A landscape with many valleys, sampled at points; each row gives a point and its height.
A ball rolls from a point to the lowest of its 2 nearest points, and stops where none of them is lower. Distance is the straight distance between rows; heights are no part of it.
Pumuz height 329: [129 140 126 123 138 140 147 107 146 137 201 140 117 132 135 110 122 121
 125  84 107 162 108 144 163 185 116 119 101 170 150  89 134 134  97  59
  68 110  97 106 140 135  85 127]
Bazer height 581: [121 163 171 122  97 157 141 118 165 150 103 145 148 143  86 133 110 108
 120 126 174 157 132  79  81  75 176  94 117 148  84  80 136 137  95 162
 139 156 135  96 115  67  96 144]
Voro height 587: [136 153 147  95 143 157 124 148 165 136  82 136 127 122 125 174  98 119
 142 121 153 135 120 106 143  77 159 147 114 142 138 124 107 153 143 180
 161 114 153 152 139 163 143 117]
daza height 539: [ 73 163 107 148 110 113 125 150 140 142 138 107 125 101  77  67 172 120
 117 123  93 162 179 109 129 113 114 142 158 110 145 118 210 125 101 142
 106 110  60 114 109  89 155 152]
Morik height 410: [137 120 114  72 124 173 154 110 183 157  76 116 155 115 122 137 130  90
 137 133 156 190  95 114 149  76 110 153  98 119 126  92 151  84 107 143
 122 115 145 127 134 132 116 100]
gol height 468: [131 108 101 114 157 103 130 122 100 143 107 104 109 136 157 133 145 117
 110 152 117  86 100 126 135 118 148 121 127 137 168 158  89 149 115 134
 130 127 116 133 138 165 176 146]
sobe height 279: [103 156 125 138 119 144 132 161 163 104 102 127 117 115 100 102 127  98
 159 102 125 190 144 109 132 115 111 150 133 112 126 108 163 128 116 148
 130  69 122 124 112 110 119 137]
Vave height 161: [156 165 157 138 127 110 178 117 134  94 124 143 155 156 148 123  86 112
 194  73 124 100 104 139  95 166 125 137 150 159 101 114 119 155 112 131
 108  92 143 101 119 135  97 111]
kezas height 399: [ 94 166 119 151 159 111 144 127 126 119 163 115 148 150 139  91 154 117
 136 112 103 136 119 120  98 123 157 118 159  95 164 161 160 155  92 111
 106  52  75 135 136 118 128 173]
Bonu height 501: [ 88 146  79 137  85 160 100 169 138 104 159 143 121  90  96 108  95 140
 156 100 131 194 135 148 186 161  94 156  90 112 123 121 146  89 148  89
 135  90 147 133 111 114 137 133]
rebut height 403: [139 114 121 118 160 132 153 163 133  98 142 113 127 108 119  84 159 153
 130 108 106 120 124 143 148  66 129 152 143  56 164 175 116 151 105 135
 134 104  86 143 132 114 144 167]
kubuz height 146: [156 110 142 105 140 104 141  70  79 147 129 120 130 141 155 139 138 119
 147 131 108  70 156 127 115 172 137 122 123 135 120 139 107 125 133 138
 109 147 169 117 131 139 105 106]
tubak height 367: [ 70 156 103 159 161  91 151 102 124 114 121 101 110 135 111  88 141 126
 127 122 101 160 141 111  95 112 139 114 163  74 152 140 175 140  65 112
 110  44  51 129 152 108 137 154]
saze height 654: [159 111 133  62 156 140 153  69 139 139 111 108 149 114 153 145 145 103
 166  90 135 130 134 120 150 126  87 185 113 108 135 124 135  89 139 125
 113 112 165 126 137 191  92  94]
busiz height 196: [113 123 129 188  92  83 116 114 113 111 111 141  90 161 130 113  97 142
 129 124 160 137 131 136 101 176 127  77 116 153  68 101 109 140  96  97
 126 144 148 112 101 107 110 135]
zegif height 13: [135 165 168 117 130 168 158 172 162 113 151 148 190 131 128 131 163  89
 154 103 100 130 120 117 114  84 156 165 163 165 125 116 187 137 142 184
 124 150 120 125 111  93 106 122]
sunud height 594: [ 92 143  95 145 107 106 139  98  93 142 156 113 106 129 125 155 117 120
 160 134  96 107 140 135 156 192 175  95 146 138 132 122 143 119 142  97
 103 102 109 101 156 141 144 110]
Rudu height 291: [126 116 102 140 117 152 119 113 145 117 163 159 105 142 132 115 103 131
 112 114 120 171 116 138 161 177 113 130  68 141 131 108 106 128 106  61
 100 120 132 119 122 134 109 109]
mabid height 742: [108 117  93 104 126 103 136 146 101 143 145  90 107  92 129 124 109 131
 154 113 124 109 137 163 176 108 140 136 145 126 154 151 125  80 163 123
 144 134 111 114 138 176 165 124]
Fak height 205: [125 127 147 136 102 125 128  78 104 146  90 127 104 131 122 176 138 110
 130 153 110  94 175 132 122 171  99 154 155 137 107 125 149 114 178 132
 130 185 155  93 133 152 101  80]
rep height 353: [127 105 114 113 143 150 155 158 183 115 142 116 146 134  96  85 165 143
 105  95 136 149 105 132 150  36 109 174 154  58 167 164 129 129  85 150
 130 137  89 156 126 112 141 146]
bikir height 322: [113 114  93 144 111 116 118 117 144 117  88 132  75 141 125 120 107 117
 141 122 142 190 124 112 113 154  85 121  88 113 108 113 127 119 101 103
 131  77 130 124 114 146 124 120]
gapo height 384: [113 146 155 151 132 152 116  82 174 140 182 151 142 160  99 172  88 173
  83 161 164 131 165 133 128 182 108 139 119 162  83  99 114 139 167  87
 133 224 173 137 140 117  74 134]
teluv height 602: [100 156 105 127 171 151 150 148 145 137 167  82 190 103 113  48 161 129
 121 111 119 156 136 136 128  52 135 163 142  79 174 163 170  89  81 131
 134 106  82 142 136  96 155 164]
Gavi height 394: [126 114 148 166 101 126 124 149 124 146 107 136 103 148 125 145 126 122
 111 191 126 109 149 135  99 134 146  89 151 145 111 108 159 152 136 142
 156 189 132 115 106 102 124 111]
sok height 470: [115 107  94 140 134 111 108  84 123 116 114 127  94 141 137 166 116 167
 123 142 135 131 129 139 150 179  88 137  73 103 104 144  62 121 151  73
 160 125 198 176 116 142 123 111]
bul height 641: [135 110 102 143 142 107  87  73  66 157 131  98 127 117 140 169 147 166
  87 208 119  76 129 145 148 164 146  96 109 123 122 161  87 129 157  97
 146 194 162 150 151 144 168 105]
Kapup height 256: [147 137 158 161 122 122  94  84 110 151 113 124 146 139 113 184 131 136
  91 179 145  99 179 123 113 185 108 132 137 163  89 137 134 104 184 138
 148 199 181 116 144 171 100  76]
tebi height 339: [ 87 131  99 156 139  96 153 122  98 107  88  97  76 112 107  83 118 132
 141 135  82 153 152 137 125 116 117 111 137  71 138 134 172 134  68 102
 121  57  84 135 139  95 140 132]
tasif height 269: [ 96 115 101 140 116 101  97  78 132 151  91 126  90 157 137 144 123 109
 103 134 154 151 135 126 120 192 100 115 112 157 116 115 112 126 119 103
 125 127 140 122 115 164 128 116]
sedaz height 549: [127 166 163 122 138 156 142 138 174 116 104 167 119 137 108 160 115 141
 145  85 146 144 118  97 127  98 148 141 131 119 141 126 106 184 158 157
 127  70 134 155 129 148 112 143]
Limu height 354: [111 104 119 162  76 126 100 136 148 156 114 157  97 148 113 138 122 121
  89 174 161 146 159 118 106 153 129  79 114 146  82 100 161 110 116 112
 150 190 123 102 107 105 123 121]
luza height 255: [165 107 108 117 131 146 144 109 115 161 164 136 177 139 159 122 140 117
 103 149 113 122  93 128 132 144 177  89 106 171 132 107 134 135  96 107
  81 186 119  77 121 123 138 119]
Totu height 749: [108 124  99 102 144 110 159 147  92 137 155  63 116  86 114 121 113 144
 180 119 108  95 137 146 158  78 185 117 159  93 146 152 142  77 147 134
 137 125  94 112 153 139 169 145]
geped height 582: [124 141 129 106 166 146 151 161 147 135 154 104 194 103 157  75 163  94
 147 104 132 170 113 159 130  60 134 156 139 115 163 152 182  78  98 133
 132 101 106 141 128 119 132 147]
Sof height 652: [162  91 130  81 156 158 139 157 128 123 151 134 167 122 132 127 155 134
  91 128 127  90  61 136 149  43 130 161 157  95 190 173 100 162 117 161
 124 151  94 147 147 128 172 151]
zek height 338: [146 101 100 151 142  98 134 139  97  93  93 118  88 130 160  97 131 130
 127 156  96 145 100 126 119 110 106 120  82  87 126 139  85 134  89  76
 151  76 107 126 104 129 137 126]
Dize height 644: [131  81 145 122 132 132 110 125 132 138 105 146 136 147 146 110 144 108
  63 162 162 110 106  96  74 103 154  84 112 139 140 133 106 154  94 137
 118 161 103 117 122 106 145 173]
Babeb height 506: [114 114 139 128 144 126 168 108 140 130 146 158 108 164 129 143 192 136
 132 104 131 119 128 141 131 105 125 142 183  71 167 178 135 158 137 151
 100 116 100 152 144 124 124 147]
fafos height 259: [116 115 106 107 116 107 158 148 120 112 111 104  80 108 102 110 100 117
 197  98 122 151 154 146 160 127  83 164 150  91 128 127 155  80 143 136
 143  79 120 119 131 130 127 119]
legi height 583: [ 81 157 107 164 103 109 148 140  97 129 135 119 110 114 103 124 133 103
 162 132  84 121 159 132 145 155 170 110 178 124 132 126 186 115 136 115
 117  94  89  95 141 105 144 131]
bedel height 507: [185 127 155 150 115 137  98 139 129 166 138 123 163 149 129 135 101 146
  91 200 179  91 141 112  90 149 135  86 141 194  89 113 124 125 157 163
 143 203 166 104 137 139 109 113]
zuz height 672: [130  80 113 118 103 144 114 156 132 159 102  99 120 132 114 139 133 115
  82 195 139 112 108 136 147  87 129 140 134 125 148 143 127 126 120 143
 168 191 114 110 119 140 177  95]
Zubuv height 162: [126 121 132 103 130 128 160  69  97 155 119 117 117 127 133 149 150 102
 159 144  88  93 161 135 141 149 131 156 147 126 128 141 157 100 150 144
 108 152 131  85 137 146 109  87]
karid height 482: [161 161 144 142 126 158 116 156 163 107 171 163 184 115 136 105 167 146
 123  78 113 136 114 124 125 117 148 145 139 114 148 136 133 190 136 156
  75 114 119 159 100 111 121 172]
Sele height 709: [167  90 127 115 127 155  88 105 110 137 114 128 139 130 151 149 108 141
 109 155 155 106 138 136 120 142 135 109  88 144  91 138  69 120 161 133
 172 166 203 149 132 123 124 110]
kemid height 758: [121 133 120 117 150 111 139 177  85 105 162  83 121  79 125 135 123 154
 155 125  95  75 127 142 157  59 186 122 162  85 161 159 123 118 153 156
 143 139  81 142 155 121 195 164]
kat height 138: [112 153 150 179  83  99 128  93 144 115  94 153 101 155 100 135  76 119
 162 100 170 132 138 131  99 195 120 101 132 158  61  84 127 139 113 115
 133 142 146  91 123 121 107 111]
kav height 431: [153 129 155 165  94 114 143 131  99 122 112 148 126 162 133 143  92 133
 143 145 131  82 149 151 114 173 146 108 148 160  84 107 128 144 136 138
 135 185 165 106 129 107 108  98]
tovot height 710: [126  99  97 103 113 168 122 143 156 160 148 122 124 117 121 163 135 119
 111 148 130 155 119 149 196 130 109 168 111 155 149 117 133  98 161 112
 123 174 136 125 139 157 130  85]
fip height 463: [122 118 117 114  86 172 106  90 163 167 119 138 122 132 113 153  99 130
 101 138 177 172 138  98 130 130 135 100  72 150  76  90 109  93 142 112
 136 177 174 113 133 114  93 114]
fufik height 460: [145 162 161 190 105 125 121 153 150  82 120 162 116 150 111 130  99 159
 132  99 129 117 111 123 124 155 153 114 114 127 114 112  93 213 113 143
 131 107 146 158 104 108 124 142]
vem height 344: [109  99 115 130 126 127 155 144 130 133 103 119  93 132 117 115 152 101
 143 152 105 137 147 136 135 100 137 137 144 108 146 138 166 130 104 146
 141 137 115 113 115 100 136 118]
Rad height 440: [140 167 131 152 159 109 151 112 118 107 197 163 161 168 150 105 153 142
 140  83 100 116  92 112  97 133 148 116 160 104 164 159 125 182 109 112
  86  75 112 154 133 107 113 169]
pidum height 750: [116 124 149  98 121 134 126 212 149 101 138 111 120  98 104 137 131 134
 155  93 129 130 138 143 153  55 134 169 163 129 154 136 138 117 171 185
 154 139 113 145 120 143 149 134]
Goriz height 530: [141 134 116  97 152  97 164  99 106 128 161 112 150 136 167 108 134 113
 180  91 100 118 112 136 106 159 110 133 148 140 136 140 130  93 149  86
 109  31 132 102 130 176  90 107]
sisok height 637: [145 134 137  92 131 126 128  74 125 125 102 117 129 120 140 169 121 111
 177  93 127 113 150 120 136 174  91 165 105 127 119 121 107 115 169 141
 136 109 173 114 139 184  96  86]
Feri height 425: [ 89 149 127 137 135 105 115 150 126 123 139  88 148  83 115  42 124 141
 139 112 123 188 137 129 106 111 110 133 141 115 151 135 172 104 108  79
 117  35  76 111  98 140 142 172]
nid height 412: [112 156  86 119 111 157 121 154 166 145 120 133 122  90  85 108 130 123
 128 104 129 252 119  91 154 135  70 142  76 117 115  82 180  80  91 121
  97  99 111 127 133 113 122 110]
Zami height 415: [138 153 157 166  99 145 105 187 125  65 127 157 126 122 127 127 107 157
 148 116  97 100 132 142 143 132 159 131 111 107 120 112 107 193 131 152
 137 115 152 178 105  81 125 127]
moru height 544: [199 106 163 123 127 138  89 148  91 151 134 114 141 142 144 137 106 145
  75 209 146  64 125 121  74 115 136  81 173 176 119 137 113 144 162 171
 140 192 160 130 135 108 128 122]
zunen height 296: [123 118 140 156 137 127  77  68 115 145 132 125 145 141 100 190 144 174
  83 184 142 116 182 140 141 197  92 145 136 132  98 146 138 121 193 108
 145 199 190 160 148 152 100  94]
mupe height 362: [114 138 107 129 130 125 145 107 129 134 189 127 143 108 118  85 122 126
 139  89 113 190 107 145 135 171 110 101 129 149 143 104 154  95 112  58
  69  45  77  96 128 150 101 124]
desin height 404: [114  77  98 158 116 142 100 129 116 105  78 138 104 105 108  95 126 125
  98 163 128 192 133 104 115  97  94 102  70  91 115 115 116 112  56 111
 156 155  93 105 118  85 149 123]
Rop height 546: [124 143 141  91 163 132 160 126 122 123 151 123 179 112 177 104 132  88
 195  76 120 133 123 155 116 122 120 144 157 136 142 152 175  77 151 121
 114  64 115 108 138 139 105 131]
tif height 606: [ 91 148 105 130 125 122 124  80 106 158 186 117 105 119 117 169 128 120
 128 128 100 114 144 144 178 197 141 134 136 148 158 124 127 122 172  91
  94 131 109 109 163 167 121 111]
Sovab height 242: [156 173 167 139 139 106 160 150 124  88 149 161 160 159 144 126 108 122
 175  65 117  84 102 142  95 148 135 143 190 164 126 127 122 183 138 162
  97 109 128 121 127 131 116 148]
dilo height 452: [128 109 125 141 132  97 103  97  85 123  85 116  81 136 174 136 133 148
 123 152 138  96 129 148 120 157 101 104  85 110 103 140  60 126 128  94
 176 115 184 171 109 130 121 115]
rudak height 365: [103 102  81 156 104 142  95 114 134 103  82 164  94 122 121 128  95 138
 115 145 139 207 125 105 131 143  95 106  46 103  92 117 109 110  84  93
 142 132 139 128 122 110 135 120]
Gefo height 653: [134  91 109 132 117 124 101 116  93 170 110  85 128 124 129 155 129 153
  75 245 138  79 122 142 141 124 137 101 140 114 131 155 113 122 141 121
 181 204 128 128 144 156 176  98]
koti height 320: [144 132 125 117 142 139 140 142 130 152 143 138 193 140 169 111 148  81
 120 123 125 130  93 131 122 116 168 110 136 163 145 119 170 142  87 133
  99 145 100 108 118 126 144 147]
goka height 393: [103 164 109 138 137 106 123 125 138 123 150 117 174 115 127  54 129 124
 136  86 105 196 133 125  89 153 103 104 138 135 128 108 190 103  81  87
 102  29  78 109 111 142 116 140]
Gil height 248: [137 108 136 118 143 143 106  70 132 143 166 133 103 151 148 130 128 140
  91 127 129 134 127 130 147 183 118 119  70 157 130 113  81 132 117  71
 100 156 155 129 127 146  90 119]
Navuf height 693: [119  81  93 118  91 165 102 127 154 158 127 130 112 129 101 150 132 119
  87 187 147 159 108 128 168 119 101 147  90 122 137 107 132  97 130 109
 144 200 135 104 118 126 143  86]
Piti height 313: [ 99 106  98 127 126 108 169 101  94 134  91 105  69 125 138 113 128 110
 170 143  88 122 154 155 149 114 129 113 142  79 124 133 164 115  95 114
 131 100 120 121 138  99 137 104]
fid height 422: [130 137 132 143 102 160 108  90 155 170 150 152 148 144  92 185  90 163
  91 172 184 141 160 116 133 157 127 111 117 161  55 106 105 105 183 113
 158 211 188 124 141 120  88 108]
Pano height 729: [128 115 124 127 105 128 123 212 129 109 141 123 115 116 120 166 130 124
 142 156 104 114 155 144 149  92 134 159 153 142 134 130 145 124 171 185
 176 159 137 134 131 131 151  90]
tubu height 209: [108 153 122 125 102 141 142 152 144 120 109 141 105 110 103 144 106  95
 192  97 111 160 156 129 157 146 105 160 140 132 104 114 157  94 162 141
 136  88 142 103 132 112 111 103]
Misod height 677: [122 120 133  71 162 133 156 144 120 152 171 120 174 135 143 149 158 115
 107 145 136  78  76 129 137  51 162 152 177 115 196 168 138 141 129 173
 112 156 100 143 170 144 177 154]
rabof height 536: [123 149 148 103  98 158 130 113 185 175  82 158 167 131 107 148 126 101
 112 121 176 180 113  88 112 103 142  90  91 165  80  63 164  93  91 139
 120 160 122  99 127 113 102 119]
riri height 215: [137 127 143 163 134  93  97  78 118 152  88 118 104 158 141 136 126 127
  96 140 172 103 141 117  88 187 123 102 122 186  91 125  84 136 135 131
 135 138 162 133 111 160 122 136]
Las height 145: [112 168 150 133 107 151 156 174 144 105 125 141 153 105 109 138 124  94
 176  86 104 134 148 137 127 122 127 168 158 164 112 112 179  97 171 160
 130 119 123  86 116 104 103 113]
pof height 290: [114 106 102 114 110 107 162 106 102 130 109 100  60 118 118 131 121 116
 179 118  98 130 162 161 173 147  89 151 139  84 123 128 148  94 134 113
 133 116 144 122 144 122 110  88]
Dupiv height 139: [135 149 149 152  91 115 149  90 155 139  95 152 122 151 111 128  96 114
 127 104 197 133 146 100  83 161 127  98 122 167  55  81 125 117 125 139
 126 172 140  66 124 121  90 140]
pob height 712: [127 152 141 119 129 101 132 186  96 123 152 130 134 111 135 155 126 116
 136 143  95  95 153 146 142 116 166 138 177 160 152 144 161 120 183 177
 126 141 105 109 143 148 151 124]
pum height 453: [ 96 136 130 135 139  98 123 171 128 112 130  81 114  79  85  45 108 163
 148  90 134 163 138 139 118  90 106 155 150  79 155 154 144 104 121  98
 131  77  88 132  93 143 144 175]
vufi height 697: [117 141 132  89 160 104 143 148  99 141 155 113 131 123 145 161 133 115
 124 140 120  76 117 124 135  94 179 130 186 150 172 156 145 134 174 173
 112 126  97 132 166 165 177 159]
vik height 563: [148 107 178 107 110 183 118 155 170 145 125 144 175 160 119 134 144 121
  80 175 174 107  84  96  77  83 162 106 143 161 128 106 152 136 122 182
 129 175 123 118 112  96 125 135]
bop height 301: [162  91 124 166 122 132 116 136  97 100 105 151 111 123 159 103 107 127
 129 151 120 126 113 126 117 149 139  91  66 116 110 135  72 141 100  93
 153 125 144 128 108  83 135 127]
Gobiz height 493: [143 147  94  80 186  89 144 124  95 134 140  99 128 128 169 129 138 116
 130 120 125  84  74 110 122  99 153 120 137 133 181 166  99 142 128 125
 126  76 114 144 140 179 165 167]
ziz height 464: [ 91 169  80 137  86 158  95 155 155 135 124 150 125 103  85 139  97 128
 131 115 136 234 126 100 165 154  98 138  75 111 100  94 158 112 110 108
 130 117 145 131 123 104 144 123]
muvel height 490: [137 119 132 122  95 141 115 137 165 148 115 156 162 139 120 107 144 105
 109 117 151 164 128  99  99 127 143  94  98 156  96  79 178 126  63 131
 110 165 107  93 109 103 133 117]
Sipa height 562: [123 129 127  75 161 135 172 127 147 139 133 112 176 105 147 111 155  82
 166  96 139 148 117 163 147  86 119 160 153 138 152 142 177  58 144 139
 118 118 119 123 145 149 114 127]
dov height 434: [155 115 150 128 160  89 118 119  82 115  97 120  87 146 179 148 129 150
 142 133 115  49 134 140 108 151 110 108 113 127 122 137  62 152 133 128
 157 101 176 180 113 134 131 121]
Mabu height 465: [185 135 158 153 120 129 123 144 117 133 126 153 155 159 136 169  81 141
 136 161 143  89 137 132 103 146 150 123 151 190  78 112 123 139 161 176
 131 193 177 107 146 141 125  81]
buda height 516: [134 158  99  92 176  92 164  93  96 141 163 104 159 141 178 118 136 107
 167 107 107 106  85 119  91 135 147 108 148 139 152 157 124 121 122 100
 104  40 117 119 141 167 123 137]
migil height 533: [126 156 137 149 111 140 116 149 150 108 180 131 164  94 115  82 176 165
 133  95  86 123 153 136 131 123 139 158 152  94 161 146 148 157 147 147
  78 104 101 155  99  96 115 180]
nak height 400: [170 137 145 133 129 150 115 176 141 118 146 154 163 144 148 121 131 125
 114 119 117 113 102 122 105 126 165 127 145 164 144 125 141 189 115 163
 107 152 131 132 106 110 150 145]
Sudub height 361: [144 127 108 145 140  70 151 161  95  94 104 107  76 119 152 112 135 155
 132 140  92 104  92 128 119 107 100 136 116  86 133 149  79 147  97  58
 170  34  87 151 117 152 138 143]
Sadim height 632: [125 121  91 126 157  95 100  70  66 156 151  91 128 120 126 178 157 172
 109 153 106  80 134 143 176 176 135 133 102 114 149 159  78 125 152 103
 132 163 165 164 158 178 156  89]
Ledum height 614: [138 156 180 141 103 165 131 131 152 140 108 155 115 143  92 147  92 148
 105 123 179 129 137  99  92  95 180  85 124 137  85 106  93 169 126 162
 144 154 150 121 126  82  95 159]
mus height 136: [148 139 187 134 140 123 127  69 140 131  81 129 116 155 129 140 126 115
 102 122 177  79 146  95  75 144 133 129 151 165  96 127  95 150 153 165
 129 144 160 136 130 142  98 158]
Fifuz height 408: [154  93 147 111 161  93 148 115 107 110  96 126  63 147 158 132 156 154
 149 133 127  77 114 134 106 107 105 124 125  90 145 142  86 170 125 122
 143  87 141 180 121 140 120 140]
Nidez height 355: [115 152 104 107 121 157 150 136 182 144  83 125 141 120 100 109 130  99
 150 107 146 227 115 100 141  91  92 151 106 113 118  86 188  84  91 146
 114  96 125 118 128 105 121 116]
bol height 469: [134 100  90 151 114 133 113 166 100 101 122 127 113  99 141 126 124 114
 127 157 109 133 111 154 171 126 121 138 106 107 139 153  87 136 120 109
 190 148 111 121 127 121 184 127]
Daka height 457: [114 115 123  78 113 169 114  89 168 171  81 133 124 114 116 143 101 114
 117 140 173 191 106  93 142  88 109 118  60 117 110  91 110  81  98 120
 116 125 157 117 138 133  98 106]
biki height 565: [ 66 164  95 171  89 113 111 155 103 129 137  87 108  70  83  85 137 126
 140 138  88 141 173 131 153 133 151 121 139  97 133 129 181 112 107 111
 121 101  77 114 121  90 167 152]
muve height 180: [161 117 151 125 134 154 138  88 157 160 164 149 146 140 139 137 127 124
 114 118 145 137 110 139 150 167 137 116  97 189 116  82 124 128 109 103
  74 192 133 106 130 142 104 105]
Zotet height 311: [ 84 120 103 162  91 105  91  86 142 152  97 155  86 155 112 162 113 127
  95 159 167 158 163 120 119 191  95 105 110 146  83 108 140 108 137 100
 146 172 157 124 124 135 130 118]
vife height 668: [151  86 154 115 156 142 119 118 148 126  86 146 118 145 142 122 148 134
  66 150 173 110  86  97  88  99 130 110 111 150 137 140  72 162 126 144
 115 127 129 150 122 138 140 169]
zaf height 723: [113 112 111  91 135 140 106 137 129 131 190 115 118 109 134 162 122 143
 125 112 112 134 154 180 208 142 116 169 118 146 161 136 109  90 195 109
 123 164 148 137 147 165 129 106]
mado height 265: [146 100 110 172 120 115 104 110  68 117 123 144 123 133 176 128 129 149
  91 177 142 107  99 153 115 176 135  64  84 140  90 143  44 123 121  78
 164 172 154 133 117  86 150 143]
Fek height 340: [102 125 161 134 155 152  85  83 153 132 170 129 139 154  90 178 125 162
  57 179 134 122 173 130 131 180 104 157 121 138 115 122 134 140 175  97
 141 219 173 165 138 125  85 122]
Fode height 497: [ 95 146  96 134 132 134 114 159 167 118 113 102 141  90 101  56 164 125
 101 129 103 188 160 100 112  90  81 167 117  96 144 105 181 115  64 145
 115 108  67 134 109  95 157 151]
Ruz height 277: [129 113 139 110 134 185 135 160 189 117 128 130 163 124 114 113 178 121
 100 116 138 152  92 117 131  46 131 170 132  98 159 135 144 154 105 166
 122 131 108 159 120 103 145 146]
dob height 608: [174  99 174 112 120 148  97 152 153 150 119 155 186 146 136 111 138 122
  36 157 189 102  77  98  75 100 147  81 129 170 118 106 123 151 103 148
 112 174 105 120 121 107 145 165]
rokog height 75: [162 126 129 125 129 110 156  89 119 133 142 145 143 152 156 123 104 126
 169 104 123 110 115 140 125 184 131 115 114 158 107 117  96 133 124 108
  96 121 168 108 114 145  92 101]
rosop height 615: [134 138 145  95 138 131 131 127 137 121  83 131 108 131 137 174  96 115
 177 112 131 110 157 114 138 112 134 154 126 118 115 123 111 131 163 176
 163 110 170 146 152 159 121 106]
ladek height 437: [118 143 109 134 127 113 126 134 159 131 117 143 160 136 134  98 141  90
 131  81 126 190 123 117 112 153 127 108 124 154 119 101 190 123  62 113
 100 104  83  97 103 138 129 129]
situ height 531: [121 127 157 108 159 108 165 120 126 111 126 140  88 145 134 158 154 123
 154  91 118  85 142 138 117 117 111 159 185 112 157 156 125 161 172 167
 120  89 109 147 145 145 121 147]
dagu height 508: [105 142 162 133 136 120 128 138 137 104 182 123 145  95  92  78 164 192
 153  83 129 141 157 142 122  90 107 163 155  56 167 184 141 125 165 116
  91  75  99 165 103 125 111 179]
vosit height 624: [179  81 141  71 165 139 122 165  99 108 144 143 138 125 159 141 137 135
 121 130 105  74  87 137 130  76 124 131 136 120 176 157  90 169 135 183
 141 141 125 155 145 124 179 138]
zil height 505: [136 180 151 162 113 133 129 147 175  90 132 157 129 138 110 126 112 156
 141  72 122 146 113  98 116 139 141 129 119 106 120 105 107 205 123 139
 108  57 123 151 104 137 104 146]
Sig height 235: [100 113 104 177 104 100 118  87 106 115 135 163  96 145 145 123 110 164
 100 142 150 126 122 158 125 191 110  66  83 134  79 124  80 119 110  50
 131 164 151 137 110  90 109 128]
voba height 444: [119 120 103 163 123 136  98 148 127  94  84 127 121  94 109  73 136 130
 100 141  89 185 156  91 111 106  82 133  80  85 118 109 139 141  47 123
 128 118  73 116 112  91 153 136]
tikug height 513: [165 129 173 107 122 169 126 151 152 140 119 142 167 143 131 162 113 117
 129 163 140 106 116 101  98  92 159 128 148 182 111 110 144 130 152 192
 145 182 160 114 120 113 114  97]
Lokoz height 574: [179 100 148 124 153 118  90 127  57 149 108 121 118 134 164 139 120 147
  86 183 114  50 113 126  99 136 147  98 134 165 135 153  77 153 152 146
 143 175 168 156 141 119 166 133]
lilug height 619: [101 150 131 123 155 107  98  66  82 138 198 105 119 132 129 188 136 151
 108 125  84  89 156 134 172 211 134 157 124 146 160 151  91 136 168  93
 111 149 147 158 159 174 120  96]
Ruzov height 690: [153  78 132 104 142 132 105  99 134 131  74 102 119 130 151 123 132 123
  95 151 172 104 115 104 111 114 119 122  92 132 120 135  62 125 127 146
 149 138 159 145 116 159 140 135]
gose height 366: [123 154 143 144 104 112 108 196 124  64 118 150 128 128 139 143  92 144
 177  90 112 100 141 146 150 152 143 129 126 122 125 122 115 143 141 153
 160  69 157 163 133 116 101 119]
gisag height 478: [135 136 149 160 141 143 158  99 133 125 173 189 144 180 137 126 180 129
 129  89 115 138 121 124 111 120 134 132 168  88 159 174 147 171 120 136
  88 107 115 139 137  98 102 145]
poz height 733: [119 109 114  78 133 115 134 139 128 137 164  92 113  79 118 143 109 145
 163  78 136 135 150 167 193 116  94 164 129 129 144 137 117  44 182 129
 131 146 131 123 135 183 120 116]
dom height 32: [146 145 162 126 112 128 134  88 155 147  80 124 132 141 124 133 124  97
  89 128 203 103 158  86  70 129 142 108 150 160  68  96 115 118 150 157
 135 170 149  97 143 114  77 165]
Bado height 438: [152 114 109 135 148 114 142 160  95  98 122 112 103 102 140 111 144 126
 120 133 101 105  95 132 155  96 139 137 129  87 171 162  72 163 107 127
 152 115  80 137 138 137 179 162]
vamo height 382: [129 118 132 132 155  82 154 148  88  96 122 116  76 144 161 119 145 161
 152 128  83  70 102 142 118 114 121 116 139  76 152 138 101 162 114  84
 145  30 107 172 120 114 119 140]
Puv height 479: [105 127 160 113 151  87 146 166 122 102 148 101 106 105  95  86 120 167
 174  85 126 125 144 152 120  83 105 154 175  77 159 161 140 115 150 115
 136  58  89 145 120 147 114 165]
Bini height 597: [184  85 133  92 146 130  96 160  81 127 128 133 129 132 167 156 119 132
 129 162  97  69 122 139 123 114 139 129 130 140 145 149 103 144 147 177
 149 161 161 148 149 135 178 106]
zal height 491: [117 111  77 152  95 157 109 163 119 114 133 134 122  98 115 114 126 122
 125 136 110 178 129 149 181 142 116 145  86 113 130 131 126 112 117  97
 147 144 115 113 118 114 168 113]
kufad height 312: [140 165 162 142 115  90 127 184  96  63 152 154 143 147 137 142  88 133
 162  88 104  71 130 152 127 167 140 123 170 163 125 126 111 152 156 172
 117 101 135 137 133 131 116 128]
Soreb height 169: [119 142 161 107 140 182 151 151 184 126 134 140 201 138 146 133 174  77
 120 121 144 151  77 123 125  55 143 163 149 137 158 127 181 129 103 168
 123 133 118 157 133 104 122 128]

Where does a ball stop that starts at each point below?
Dize => dom
fip => rokog
Babeb => zegif
saze => zegif
zal => zegif
Puv => muve
Sele => kat
Voro => rokog
poz => dom
Bazer => muve
